Points on a hilly landscape, in no order, each with its height.
A ball rolls from a point to the lowest of its 4 nearest points, and stops where none of them is lower. Distance is the straight distance between rows; heights are no part of it.
Z786 height 32.3: [-23  19 -10   6 -24  -4  -8  -5  -4  14 -28  10  13 -24   2  21  -3 -25
   4  18  -7  -6  19 -12  38 -29 -27   7   3  13   4 -13  13   8  -1   7
  18  25]
Z640 height 30.4: [ 49  36  15  -8  44  -6 -45 -19  58  33 -11 -24 -17  -2 -17  -7  11  34
 -24 -31   1  28 -31 -14 -34   9   4  35  40  22  30  42  17  19 -36  -1
   1  38]
Z667 height 43.7: [-17 -22  -8 -16 -31  25  30   5 -32 -43   8   0   6 -37  13  -2 -25 -13
  15  32   0 -22   5   3  18  -6  -4 -24  -5  -9 -28 -17 -24   0  11   3
  -7 -20]
Z925 height 14.3: [ 33  30  -4  -5  38 -19 -11 -17  56 -12  -2  10   9  27   6 -10  21  -3
   3 -10 -17   3 -17  -4  13 -11  -2  11  -2  27   3  -2   9   5 -16  22
   1  19]
Z35 height 39.8: [-56 -44 -31  10 -71   2  23  44 -22   1 -15  32  27 -10   4  -8 -37 -56
  24  20 -29  -8   5   7  17  12  10 -33  11 -48 -57   6 -18 -21   3 -24
  11 -39]
Z720 height 16.9: [ 25  26  -7  -1  25 -19 -14 -14  41 -14  -9  12  12  24   1  -5  24 -12
   7   1 -14  -2 -11  -8  19 -26  -7   7 -11  30   6  -5  15   0 -17  17
  11  12]
Z572 height 49.1: [ 38  24   6  -8  42 -12 -13 -16  67   0 -11  -7  -4  33   2 -21  19  13
   2 -16 -14   4 -26  -1  -2  -1   6  20   9  22   2  -1   9   9 -17  23
  -4  23]
Z544 height 40.9: [-54 -46 -24  16 -67   2  36  36 -19   6  -7  31  27  -7   4   0 -29 -67
  29  22 -38  -8   1   4  22  12  17 -29   8 -37 -58  14 -13 -15   8 -10
  20 -28]
Z846 height 7.2: [ 11  12  29  -1   8  24 -14   9 -19  -4  -5 -33  -4  26  24  10  18  22
 -10   0  22   5   7 -11 -15  13  10 -13 -20  -1  11  -1  16 -13   1   5
  -8 -26]
Z85 height 30.8: [ 44  -6  19 -32  38 -12 -35   3  39 -11 -20  -9 -41  10 -32 -47  15  45
   0 -32  24  -1  -8  -9 -47   3  13  38  16  22  28  30  -9   2  -1  17
  -1  -4]
Z234 height 20.2: [ 24  28 -13  -4  23 -24  -9  -6  30 -18  -3  23  20  14   3  19   5 -31
  -2   1 -27   2  -9  -6  15 -23 -21  14  -6  41  15 -25   8  14 -24  11
  14  19]
Z612 height 45.1: [-41 -30 -28   6 -34   3  19  15 -63 -21  18  10  31 -34  -1  -5 -44  -9
   6  26  10 -28  16  26  24   2   3 -43 -13 -37 -39 -16 -22 -23   6 -38
  -7 -26]
Z181 height 13.9: [ 14  13  25 -10   6  37   7   7 -34  -6  15 -22   2  18  29  10  10  14
  -8  -6  17   7   8  -5 -14  15   1 -23 -32   3   4 -10  15  -3   8  23
  -9 -28]
Z404 height 27.1: [  4  -1  12 -20 -13  44  20   0 -29 -22  16 -23   5 -14  30   8   0   8
   3  12  14 -12   6 -11   3   6  -1 -25 -29   3 -12  -9  -2  10  17  23
  -7 -18]
Z869 height 48.6: [ -7  28  -9  10  -9 -10 -13  -4   4  -3 -24  21  21  -9  -1  14   9 -32
   1  19 -10  -4   8 -10  29 -38 -26   9  -7  28   3  -7  14   9 -14  10
  11  20]
Z531 height 28.1: [ 35  -4  17 -15  39 -16 -38   5  15 -14 -22 -10 -40  22 -26 -42  30  37
 -11 -24  33   5   4  -4 -35  -5  19  17  10   9  27  17 -10 -20  -2  -4
 -17 -19]
Z837 height 61.4: [ 45  29   4  -8  50 -11 -12 -24  68   2   0 -13  -4  28   5  -4  19  17
  -9 -18 -18  14 -27  -4 -12   7   3  24  14  28  10  -5  11   7 -19  11
  -7  30]
Z809 height 17.4: [ 55  -3  16 -35  37  -3 -39   1  40   1 -18 -22 -36   4 -32 -46  11  44
   1 -37  21   1 -18 -10 -47  -5  11  47  19  21  41  34  -5   4 -11  14
  -2   0]
Z992 height 19.2: [  0  22   5   7   8   9 -33  -2  -2   1 -21 -15   8  18  22  -1  23   8
   8  23  11 -11   2 -17  21 -19   0  -9 -16   9  -2   3  21  -9  -3  16
  -2  -6]
Z851 height 32.4: [ 47  38   2  -5  50  -3 -39 -30  72  33  -3 -21 -18   0   2  -2  22  28
 -30 -21  -5  24 -27 -10 -28  20   7  32  37  20  28  20  15  14 -35  -5
 -11  43]
Z554 height 30.1: [ 48  27  11 -20  43   3 -41 -15  57  26 -18 -31 -27   3 -25 -23   7  40
 -23 -38   3  21 -29  -9 -41  13   6  49  32  29  31  39  21  23 -34  11
   3  28]
Z286 height 26.6: [-31   6 -21  39 -47 -13  17   0  -2  32 -14  33  12 -31  -5  32 -19 -32
   6  14 -17  17  11   0  25   1 -29   1  21  -4  -9 -11  -4  23  12 -21
  12  43]
Z978 height 37.5: [ 43  -8  24 -19  31 -14 -32   5  35 -18 -24  -6 -41  21 -22 -45  22  40
  -7 -28  24   8  -6 -11 -32  -3  18  23   8  16  24  23  -5  -6  -1   8
  -6  -9]
Z360 height 17.2: [ 22  11  13   6  25  -2 -31   6   9 -13 -35 -23 -10  37  13 -21  29  25
   7   8  31   3  -5 -11   2   1  11  -4  -9   8   3  11  11 -16  -1  -2
  -4 -11]
Z57 height 8.9: [ 20  11  19  11  21   6 -29  13  -8  -4 -18 -33  -9  35  16  -6  18  32
  -5   1  30  11   9 -15 -15  11  14 -10 -10   0  15   4  14 -24   2  -6
 -13 -18]
Z349 height 64.8: [ 43  39 -11  -8  45 -18 -24 -31  66  12  12 -16  -7  14  14  13  21  17
 -23 -16 -20  10 -27  -3 -16  13   3  30  20  23  26 -12  17  13 -34  -3
 -10  44]
Z435 height 17.5: [-19  -6  -4 -21 -34  26  19  -7 -14  -9  -2 -27   4 -21  33  14  -2   8
  19  21  -2 -22   5 -15  16 -14 -11  -3  -2 -10  -7 -16  10  10   2  19
   0  -6]
Z361 height 11.9: [-48 -26 -30  33 -60 -14  47   5   6  41  12  35  31 -12   3  43 -19 -32
  24  18 -39   3  -1   4  16  28  -3   6  18 -32 -23 -15  -6  12  29 -31
  19  32]
Z679 height 12.0: [ 14   4  31  -1  35   2 -16   8 -24  -1  -1 -37 -25  37   2  -2  11  35
 -30 -20  23  14  19   4 -31   6  29  -2 -10   1  24   3  12 -24  -3  -7
 -16 -30]
Z512 height 8.3: [-38 -12  -7 -13 -46  18  23  -4 -18  -8 -16 -13   3 -27  13  18 -19  -8
  23  19 -13 -14  12 -13  22 -19 -22   0  14  -7 -16 -17   0  19  11  15
  12   3]
Z575 height 27.5: [ 39  -5  22 -14  52 -15 -47   0  -2   4   8 -13 -48  -9 -44 -38  38  43
 -21 -19  47  -2  -8   0 -48 -12  21  12  11  13  45  31 -25 -23   1   0
 -22 -17]
Z621 height 50.2: [-21 -26 -26  -7 -29  11  26  15 -50 -34  13  12  13 -43   7 -12 -29 -15
  12  34  10 -19   6  15  21  -2  -1 -28 -11 -24 -36 -20 -34 -15  10 -15
  -5 -20]
Z162 height 35.0: [-53 -48 -36   8 -60   2  21  39 -38 -16 -11  22  23 -22   1  -3 -41 -43
  21  27 -20 -11  11  13  20   7   4 -29   1 -41 -45  -3 -21 -15  -2 -34
  12 -34]
Z251 height 13.8: [ 10   4  34 -11  37   4  -3  -4 -36  -6  13 -30 -22  38   0   7   2  32
 -32 -28  14  10  14  10 -30   7  17  -7 -22   4  19   7  12 -19  -3   5
 -18 -26]
Z28 height 22.7: [ 26  -5  21 -10  48 -18 -41   7  -1  -8  -8 -19 -43  12 -22 -29  29  46
 -24 -18  41  11   6   0 -41   2  24   9   3   7  35  16 -13 -24   1 -12
 -21 -13]
Z513 height 12.4: [-47 -16 -41  41 -58 -20  43   7   4  42  16  49  26 -21   7  48 -13 -35
  22  23 -37  -6  -6   8  25  31 -11   9  11 -34 -17 -15   0  20  28 -48
  19  34]
Z317 height 32.7: [  9  -2  37 -15  43  11   9  -6 -40 -12  30 -24 -18  37  -5   0 -10  27
 -34 -33   9   9  17  14 -29  -3  14  -7 -29   3  16   1   9 -19 -16  21
 -10 -38]
Z686 height 31.4: [ 46  -9  23 -33  54 -18 -44   4  11  -5   5  -9 -49 -10 -46 -48  27  49
  -9 -18  42  -8  -9  -5 -52 -10  17  23   9  18  44  35 -22 -14   2   4
 -15 -15]
Z37 height 21.2: [-25   6  -8  -8 -29  23   6 -10  -9   4  -7 -22   3 -14  22  11   5   7
  17  23   3 -18  12 -15  21 -21 -13   1  -6  -9  -3 -16  20  12   3  21
   4   1]
Z818 height 6.1: [  7  20  14   5   2  19 -28   5  -7  -2 -21 -29   5  23  22  -3  26  19
   7  12  23  -5   6 -18  14   0   5 -12 -17   1   5   8  32  -6  -6  15
  -3 -17]
Z41 height 22.0: [-38   3 -13   9 -43   4  14  -9  -8  18 -29  -1   6 -28   5  21 -15 -13
   9  21 -12  -3  16  -4  35 -24 -30   6  12   3  -2 -10   7  19   0   3
  14  22]
Z459 height 30.0: [-39 -28 -50  38 -57 -43  31   8   8  25  19  64  15 -17  12  46  -5 -51
  21  31 -22 -18  -6  14  21  32 -11  18   1 -42 -19  -4  11  16   7 -66
  25  33]
Z227 height 18.6: [ 12  28   0   3  22 -16 -24 -10  32  -9 -23   2  12  23   3 -11  30  -4
   8   8   3  -6 -14 -11  19 -24  -6   2  -6  22   2   0  22  -4  -8  23
   1   5]
Z812 height 57.7: [ 47  14   9 -12  42  -5 -20 -14  64  -8 -18  -5 -13  34 -10 -37  16  30
   2 -29   1  10 -24  -4 -24   4  12  26  15  18   5  14   5   8 -14  23
  -4  16]
Z820 height 25.7: [  2  32  -5   4  10 -18 -25  -7  15  -3 -24  12  12   9   7  -2  17 -21
   6  13  -1 -12  -4 -15  26 -31 -13   5 -14  32  -2  -7  19  -3 -12  14
  12  13]
Z185 height 30.2: [ 52  -4  13 -23  40  -2 -27  -5  48  -3 -22 -19 -30  18 -27 -39  13  39
  -5 -37  11  10 -17  -8 -39   6  11  42  20  19  23  31   1  14 -16  15
  -1   3]
Z983 height 9.0: [ 20   5  27  -4  23  13 -22  13 -23  -7  -1 -31 -16  39  12   0  10  33
 -21 -10  24  13  13  -2 -17  12  18 -10 -16  -1  19  -1  10 -21  -2  -4
 -10 -26]
Z19 height 23.1: [-48 -18 -15   3 -50  11  35  -3  -4  15 -16  -6   9 -25   3  21 -28 -16
  22  15 -23   0   7  -7  22 -14 -22   4  18 -12 -16 -16  -6  19  14   5
  14  15]
Z649 height 17.6: [-35 -18 -43  44 -48 -31  34   6   3  31  13  54  19 -33  13  35  -4 -36
  21  28 -23  -8  -3  13  22  35 -10  10  12 -33 -19 -12  -2  30  18 -54
  17  43]
Z789 height 42.8: [-60 -44 -33   5 -67   3  16  39 -56   2   0  23  34 -15   1   6 -45 -33
  14  15 -14 -18  24  21  17  20   8 -47 -10 -48 -47  -2 -10 -18  -1 -43
   7 -36]
Z127 height 38.7: [-30 -13 -13   8 -15  18  19  -1 -64 -21  28  16  23 -32   3 -12 -30   0
  -3  24  26 -17   6  25  29   8   6 -48 -28 -29 -51 -17 -19 -24  13 -19
 -11  -6]
Z271 height 32.2: [ -6  12 -21  31 -34 -10  -3   2   2  13 -21  44  21 -34   2  31 -12 -50
   5  11 -15  15  11   1  31  -4 -28   4   8  15   0 -10   1  33   7 -18
  18  35]
Z70 height 27.4: [ 36  32 -14 -11  37 -21  -4 -21  55 -10  11   3   3  25  14  22  14 -12
  -9 -11 -32   5 -14  -4  -4   0  -6  24  -3  32  17 -30  15   9 -25   5
   1  25]
Z43 height 7.6: [-35  -6 -32  46 -53 -17  29   2   1  41   2  36  22 -24   4  33 -18 -33
  20  19 -22   7  -3   3  24  23 -14   6  18 -16 -21 -14  -4  25  25 -32
  15  40]
Z967 height 86.6: [-33 -34 -15 -13 -46  18  39   7 -15 -32  -5   7   5 -25   3   2 -37 -28
  26  23 -16 -15   5  -1  20 -18  -7 -10   4 -19 -24 -14 -25   2  12   3
  11 -16]
Z265 height 29.9: [ 29  -3  25 -17  68 -15 -39  -4 -19  18  28 -26 -43 -23 -46 -42  32  48
 -29 -17  38   7  -2   8 -50  -9  18   1  17  -2  48  29 -19 -29   3   3
 -30 -17]
Z582 height 22.6: [ -3   5 -31  42 -44 -12   9   1   7  17   4  60  10 -43   6  34  -3 -59
  17  18 -14  17  -2   7  24  19 -28   2   3  -8  -7 -11  -9  37  17 -33
  13  45]
Z883 height 20.9: [ 11  14  19 -11  -8  33   2   3 -24 -12   3 -28   5   6  35   5   5  12
   7   7  17  -7   7 -12   4   9  -2 -22 -27  -3   1  -4  18   8  11  24
  -2 -19]
Z763 height 25.8: [ 22   4  20 -14  53 -19 -38  -4 -11   6  14 -27 -48   0 -32 -31  28  50
 -25 -16  42   2   2   9 -47  -9  25   8  10   4  43  21 -12 -29  -4  -7
 -26 -14]
Z143 height 30.3: [ 10  -2  27 -12  75 -11 -19 -28 -23  18  51 -38 -39   1 -32 -33  21  55
 -30 -25  11   8   2  21 -48 -10  35   2   8 -18  31  27  -5 -23  -4  15
 -38 -16]
Z919 height 28.2: [-54 -38 -21  16 -62  -7  57  21   6  19   3  27  27   1  -1  15 -22 -56
  34  11 -41  -2 -14   1  17   9   6 -13  17 -29 -46   9 -24  -4  24  -3
  20  -4]
Z336 height 29.4: [ 29   6  18   3  29  -9 -41   3  21 -13 -36 -17 -19  37  -2 -33  24  27
  -2 -12  33   9  -1  -7 -14  -2  16   8   0   9  12  19   1 -19   1  -3
  -7 -11]
Z202 height 43.3: [  3  -1  22  -1   2  37  19  -5 -54 -28  24  13  20 -24   4 -15 -14  -7
 -23  -8  31   7  11   8  13   5  -2 -36 -38   5 -29  -9 -13  -1  13  15
 -12 -18]
Z622 height 53.9: [ 50  37  -4  -3  44 -17 -31 -26  68  17   7 -12 -16   2  15   2  21  25
 -27 -14  -7  17 -27  -7 -21  20   0  27  27  21  25   1  18  11 -38 -11
 -18  47]
Z293 height 27.6: [ 14   5  29 -10  63 -15 -30 -11 -18  17  27 -31 -44  -6 -33 -24  23  55
 -31 -19  35   4   1  17 -45 -16  26   5  10  -4  40  23 -10 -30  -3  -6
 -33 -12]
Z721 height 35.9: [-46 -41 -19   4 -57   4  51  16  -5  -9 -10  10  12 -11   5   7 -36 -47
  30  21 -31  -2  -3   3  20   0  -6 -13  24 -34 -39  -1 -25   0  19  -3
  20  -8]
Z387 height 40.4: [ 27  22 -16   5  10 -15  -3   0  31 -16   0  28  15  10  11  30  -4 -45
   3  -1 -27   7   0  -6  13 -17 -29  14 -10  40  24 -20  11  27 -14   7
  12  22]
Z519 height 34.6: [ 47 -11  16 -24  39 -12 -44   3  22 -13 -17 -11 -44   8 -35 -49  24  45
  -3 -24  39   1 -10  -9 -39  -6  18  23   9  13  36  31 -14  -9  -2   3
  -8 -19]
Z468 height 45.6: [-64 -37 -27  -4 -67   7  35  22 -70  11  36  13  48 -13 -13  13 -50  -2
   7  -7  -9 -37  32  37  13  10  13 -58 -27 -36 -34 -21 -15 -28   7 -37
   5 -34]
Z795 height 28.9: [ 26  20   8   3  26 -11 -31  -2  32 -11 -28  -5  -6  38   3 -31  33  14
   3  -3  10   2 -11 -12   6  -8   9  -2  -4  14   1  12  11 -17  -5  12
  -2  -6]
Z91 height 37.7: [-21  -7 -39  41 -45 -24  14   4  10  21   6  63  12 -39  12  27  -6 -53
  18  29 -14   4  -9  16  23  29 -21   7  12 -24  -8  -4  -4  32  22 -50
  14  44]
Z324 height 9.2: [-23 -15  -9 -19 -36  29  27  -8 -24 -27   1 -20  -1 -27  23   5 -12   0
  20  27  -8 -19   7 -12  22  -7 -10 -12 -10 -12 -12 -17  -4  12  18  17
   2 -14]
Z681 height 20.3: [ 16   6  33 -16  19  32   5   8 -39 -11  14 -20  -7  28  15  15  -4  16
 -17 -23  16  11  13  -3 -19  14   1 -17 -33   8   2  -1   7  -7   0  20
  -5 -36]
Z341 height 53.4: [ 15  -1  38 -14  15  39  18   5 -45 -23  19 -11   2  17  17   3 -10   6
 -25 -20  21  14  14   1 -12  11   1 -25 -40  14  -5   2  -1  -5   9  23
  -8 -32]
Z584 height 23.2: [-58 -36 -26  26 -66 -17  60  11  10  43  28  46  38   3   5  45  -7 -44
  27  12 -54 -16 -13   4  16  30   4   6  13 -29 -36   0 -10   8  28 -16
  18  14]
Z108 height 28.8: [ 17   6  29  -8  55 -14 -27  -9 -21   4  21 -34 -44   8 -23 -16  25  49
 -34 -13  32   0   5  12 -45  -6  30   4   4  -2  35  10  -6 -35 -11 -12
 -30 -21]
Z115 height 29.0: [ 49   7  15 -23  40   4 -27 -19  54  10 -19 -26 -29  13 -30 -35   8  43
  -7 -38   3  13 -20  -4 -44   9   7  47  30  23  28  35  13  21 -21   9
   3  14]
Z688 height 18.3: [-47 -18 -15  16 -53   6  40   2   0  19 -11   6  14 -18  -1  27 -33 -24
  21  13 -28   3   7  -1  26  -3 -17   8  32 -19 -20 -17  -7  14  19  -5
  20  24]
Z798 height 47.0: [-42 -24 -16  -5 -48  18  44   0  -7  -7  -9  -5   1 -20   3  14 -24 -17
  22  19 -22  -9   7  -5  29 -11 -14   4  17 -24 -26 -15 -15   8  17   7
  12   1]
Z536 height 36.0: [ 42  23   9 -12  48   0 -27 -25  69  16  -4 -21 -14  24  -5 -16  16  34
 -16 -29  -8  21 -25  -4 -28  12  11  32  31  23  11  13  16  20 -25  15
  -4  34]
Z454 height 26.4: [ -4  18   3 -12 -23  27  -3  -4 -10  -2  -7 -34   7  -2  26   7  14  13
  14  19   8 -16   9 -20  17  -9  -5  -9 -17  -3  -3  -5  23   4   0  19
  -2 -10]
Z633 height 35.5: [-11 -17  -7  -7 -12  21  26   1 -45 -40  20  11  11 -42   6 -12 -21  -8
   6  24  18 -19   4   7  20   3  -2 -34 -18 -12 -38 -21 -23  -5  19  -8
  -6 -15]
Z407 height 29.3: [  9   5  30  -2  78  -6 -30 -15 -22  22  43 -37 -38 -13 -33 -38  24  55
 -35 -25  26   6  -7  15 -46 -14  26   2  14 -20  41  37  -7 -21  -1  11
 -41 -17]
Z823 height 83.7: [ 12  -5  39 -17  18  28  27  -2 -50 -24  17  -2  -3  16   2  -3 -15   7
 -32 -29  19  10  12   6  -9   0   4 -21 -40  10 -10   9   2 -12  -1  28
 -11 -31]
Z920 height 30.5: [ 14   7  34  -7  76  -1 -25 -23 -26  28  49 -46 -32 -13 -46 -42  16  59
 -33 -27  26  18   1  20 -45 -12  24   0  15 -25  42  46  -7 -22  -6  20
 -45 -15]
Z242 height 41.7: [-52 -31 -29   2 -47   5  22  28 -58 -10  14  12  31 -26  -3  -2 -45 -16
  12  27  -2 -25  19  28  17   7   5 -50 -13 -39 -39 -23 -13 -27   1 -41
   1 -27]
Z860 height 35.8: [  3  -6  35 -15  63  -1   3 -17 -32 -12  46 -29 -31  21 -24 -20   4  42
 -33 -31   2   1  10  28 -35  -7  26   1 -14 -10  27  20   8 -22 -11  22
 -24 -32]
Z235 height 25.0: [ 34  25   0 -12  42 -20  -7 -19  52  -4   2   4   8  31   6  -4  19   8
  -4 -10 -25   3 -23   1   4  -1  -3  20   1  32  10 -14  13   9 -28  18
  -3  21]
Z391 height 19.6: [-40 -39 -28  -1 -50   8  21  30 -34 -24  -1  16  10 -25  -5  -3 -41 -44
  22  29 -10 -19   8  12  22   6   3 -33   6 -40 -45  -6 -23 -12   6 -24
  13 -35]
Z337 height 35.4: [ -6  24   1   3 -12  18 -18  -7  -5   2 -19 -23   9   3  26   7  20   5
  13  25  11 -14   3 -18  19 -26  -9 -11 -16   6   5  -1  28  -2  -2  18
   6  -2]
Z261 height 19.1: [-35   6 -11  -3 -36  17   5  -9  -6   9 -21 -12  11 -24  13  16  -8  -3
  18  16  -4 -13  16 -16  27 -23 -23   6   5   2  -2 -13  14  16  -2  16
  12  12]
Z138 height 29.1: [ 11   0  36 -17  28  27  12   1 -42 -17  21 -21  -9  26   6   0  -1  17
 -33 -29  17  12  11   7 -20   2   8 -13 -32   6  11   1  10 -16  -8  17
  -9 -40]
Z201 height 19.0: [-54 -33 -41  29 -65 -33  48  10   7  39  27  51  31  -5  13  50  -7 -41
  28  21 -47 -22 -10   6  15  42   0  15   3 -32 -31 -14   0  16  22 -42
  15  33]
Z490 height 28.5: [  7  22  -8   1   7 -12 -16  -5  23 -15 -12  28  18   4   0  11   5 -33
  -2   1 -16 -10  -1  -8  27 -33 -22   7 -11  42   8 -14   6  10 -16  14
  15  16]
Z86 height 34.3: [ -4  26  -2   4  -8   0 -26  -6   4   5 -21  -8  12   4  14   4  23  -4
  11  23   8 -13   5 -18  27 -26  -7  -6 -14  14   1   0  23  -4  -7  12
  11  -3]
Z745 height 29.5: [-11   8 -25  43 -40 -11  12   2   4  25  -8  43  23 -37   1  24 -14 -47
  12  14  -9  20  10   9  30   8 -25   5  12  -3  -2 -11  -4  31  21 -23
  15  39]
Z986 height 33.2: [  6  -4  35 -10  62  -6  -6 -20 -28  -1  39 -38 -30  21 -18 -15   6  47
 -36 -28  10   8  13  17 -39  -6  32   2  -4  -6  31  13   6 -31 -10   8
 -28 -24]
Z194 height 11.6: [ 13   1  31 -12  22  24   0   9 -34 -14   8 -36 -11  33  19   7   3  27
 -21 -19  18  13  14  -3 -28  20  13 -11 -23   0  11   0  11 -13  -1  10
  -6 -28]
Z807 height 50.3: [ 40   6  17  -8  33 -10 -27   0  42 -21 -35  -5 -20  39 -11 -44  24  19
   1 -19  21  12 -11 -13 -17   0  17  12   2  16   8  19  -5  -8  -3  10
  -7  -4]
Z492 height 44.2: [  9  -1  27 -17   4  44  21   3 -38 -27  24  -5   3 -11  24   2  -9   3
 -11   0  17   3   7  -6  -2  15  -2 -27 -32   2 -16  -7  -9   5  19  23
  -9 -26]
Z751 height 48.5: [ 41   2  20 -16  38  -9 -30  -3  57 -11 -25 -10 -28  23 -15 -43  20  29
   3 -24  13   6 -18  -2 -19   3  11  27  16  17  17  25  -2   6  -8  13
  -2   5]
Z547 height 55.9: [ 31  22 -17  -2   1 -10  -4   7  29  -9   1  35  10   4  18  36  -7 -50
  -4  -7 -26  15   1   0   9 -11 -36  16 -11  32  31 -20  12  30 -15   6
  17  18]
Z371 height 44.5: [-57 -27 -20   7 -48  -1  33  20 -66  -1  33  12  47 -23 -12   5 -52  -1
   5  11   2 -32  22  31  17   9   9 -43 -24 -45 -36 -31 -14 -35   8 -34
   4 -23]
Z969 height 40.0: [-22  -1  10  11  -4  25  21  -9 -66 -18  26  15  27 -38  -4 -10 -27   4
 -13   4  36  -6  11  22  24   8  -2 -49 -29 -12 -47 -17 -21 -14  15  -7
 -12  -4]
Z280 height 31.5: [  5  -9   7 -17 -19  40  20   0 -37 -32  19  -3   1 -28  26  -1  -6   1
   9  19  16 -10  -1  -4   7   5  -6 -27 -20  -2 -27 -18 -18  10  19  16
  -8 -18]
Z406 height 27.2: [-19  17 -15  22 -34  -6  -1  -2  -2  16 -26  28  22 -32  -2  27 -13 -36
   3  16 -11  13  20  -3  31 -11 -31   8  11  15  -1 -11   6  29   8  -5
  15  34]
Z738 height 24.0: [ 33  27 -14  -4  21 -18   1  -5  33 -13   2  18   5  16  11  34   1 -35
  -6 -12 -30  10  -2  -1   6 -10 -26  20  -7  35  28 -33  13  19 -19   1
  13  23]
Z918 height 32.1: [ 41  33 -18   0  41 -22 -15 -22  65   3  13  -9 -10  18  20  23  19   0
 -16  -9 -24   7 -18   0 -10   5  -7  29  14  26  27 -31  17  15 -28  -7
  -5  32]
Z637 height 74.3: [ 17  22 -16  11  -7  -6  -1   6  19  -6  -9  43  22  -9   4  33  -7 -55
  -2   1 -26  13  -4  -3  19  -9 -32  14  -7  37  12 -17   3  29  -8   2
  13  24]
Z805 height 30.6: [-46 -43 -18  14 -57   4  57  15   4   9   1  14  25  -1   0  18 -33 -47
  27  17 -41   1  -9   0  23  12  -1  -3  26 -31 -37   2 -24  -1  20  -3
  22  -3]
Z95 height 24.2: [-31  12 -13  18 -38   3   9  -3 -10  22 -25  19  19 -30  -4  25 -18 -27
  11  16 -11   6  22  -2  31 -17 -27   7  18   9   0 -13   0  20   0  -6
  14  32]
Z238 height 15.7: [ 11  21  12  12  14   0 -31   0  11  -7 -24 -23   9  30  17 -16  33  14
   7  14  19  -3  -1 -15  17  -7   7  -7 -20   5  -2  10  22  -7  -6  11
   0 -10]
Z728 height 38.4: [-45 -45 -25   0 -51   6  41  32 -11 -10  -7  22  17  -9   1   1 -39 -49
  27  18 -33 -11  -4   5  25   1   4 -24  15 -34 -47  -1 -29  -8  11  -6
  18 -24]
Z510 height 15.6: [ 21   6  21   4  28  -9 -35  10  -7 -16 -20 -27 -28  31  -6 -19  25  37
 -19  -8  39  15  11  -2 -31   2  18  -5   0   6  21   2  -1 -22  -1 -14
 -16 -21]
Z523 height 39.6: [  4  19 -21  29 -30 -12  -3  10   4   6 -11  48  12 -26   2  27  -7 -55
   0   4 -12  17   7  -2  23  -8 -38   2   2  21   9 -11   0  35   5  -8
  17  28]
Z727 height 22.9: [-59 -43 -30  24 -65  -8  58  13  11  34  20  37  32   0   6  34 -17 -49
  26  15 -52 -11 -10  -1  17  21   4  -7  14 -32 -49   2 -17  -4  23  -8
  21   7]
Z735 height 36.7: [ 45 -15  23 -35  45 -14 -42   5  21  -1  -1 -15 -47  -6 -45 -43  28  49
  -9 -30  36  -7 -15 -10 -57  -8   8  29   8  18  48  31 -19  -3   2  10
 -11  -8]
Z886 height 49.0: [ 34  16  17  -7  39  -9 -20 -10  52 -12 -26  -2  -2  41  -4 -34  24  15
   6 -15   7   4 -24  -3  -1  -6   6  13   4  18  -4  15   5  -4  -6  20
  -3   1]
Z559 height 15.2: [-51 -25 -19  28 -62  -5  54   8  10  39  15  31  29  -2   0  37 -18 -34
  31  11 -46  -5 -11   7  25  23  -3  -1  22 -27 -30 -14 -13   9  29 -18
  17  24]
Z602 height 12.1: [-46 -20 -22  34 -56  -9  43   2   3  40  -5  20  21  -9   2  31 -26 -26
  26  12 -39   5  -3  -1  20  13 -16   4  22 -23 -19 -13  -8  14  24 -12
  18  29]
Z656 height 63.1: [  9   0  42 -19  32  23  21  -7 -49 -26  29  -8  -3  31 -10   1 -11  11
 -38 -31  12  14  18   7 -19  -4   9 -15 -34  12   4   7   3 -17  -6  26
  -8 -37]
Z414 height 32.6: [-25  25  -1   5 -19   7 -17 -15  -7   7 -23 -13  12  -7  14  19   9  -4
  11  25   1  -9   9 -19  31 -26 -15   0  -3  11   6  -7  19  10 -14  15
  13   2]

For each start below, name the point where the ball stops.
Z721: Z43
Z978: Z846
Z823: Z846
Z523: Z512
Z637: Z925
Z143: Z846
Z622: Z809
Z812: Z809
Z986: Z846
Z805: Z43
Z544: Z43

Call two points neighbours if one is among the 4 nearest of the other. Go from one point of each pair to the other, from neighbour to neighbour, staying as low as possible. Name the highest point that can't be avoided.
Z818, Z925: Z795
Z43, Z846: Z454
Z846, Z391: Z728
Z846, Z582: Z286
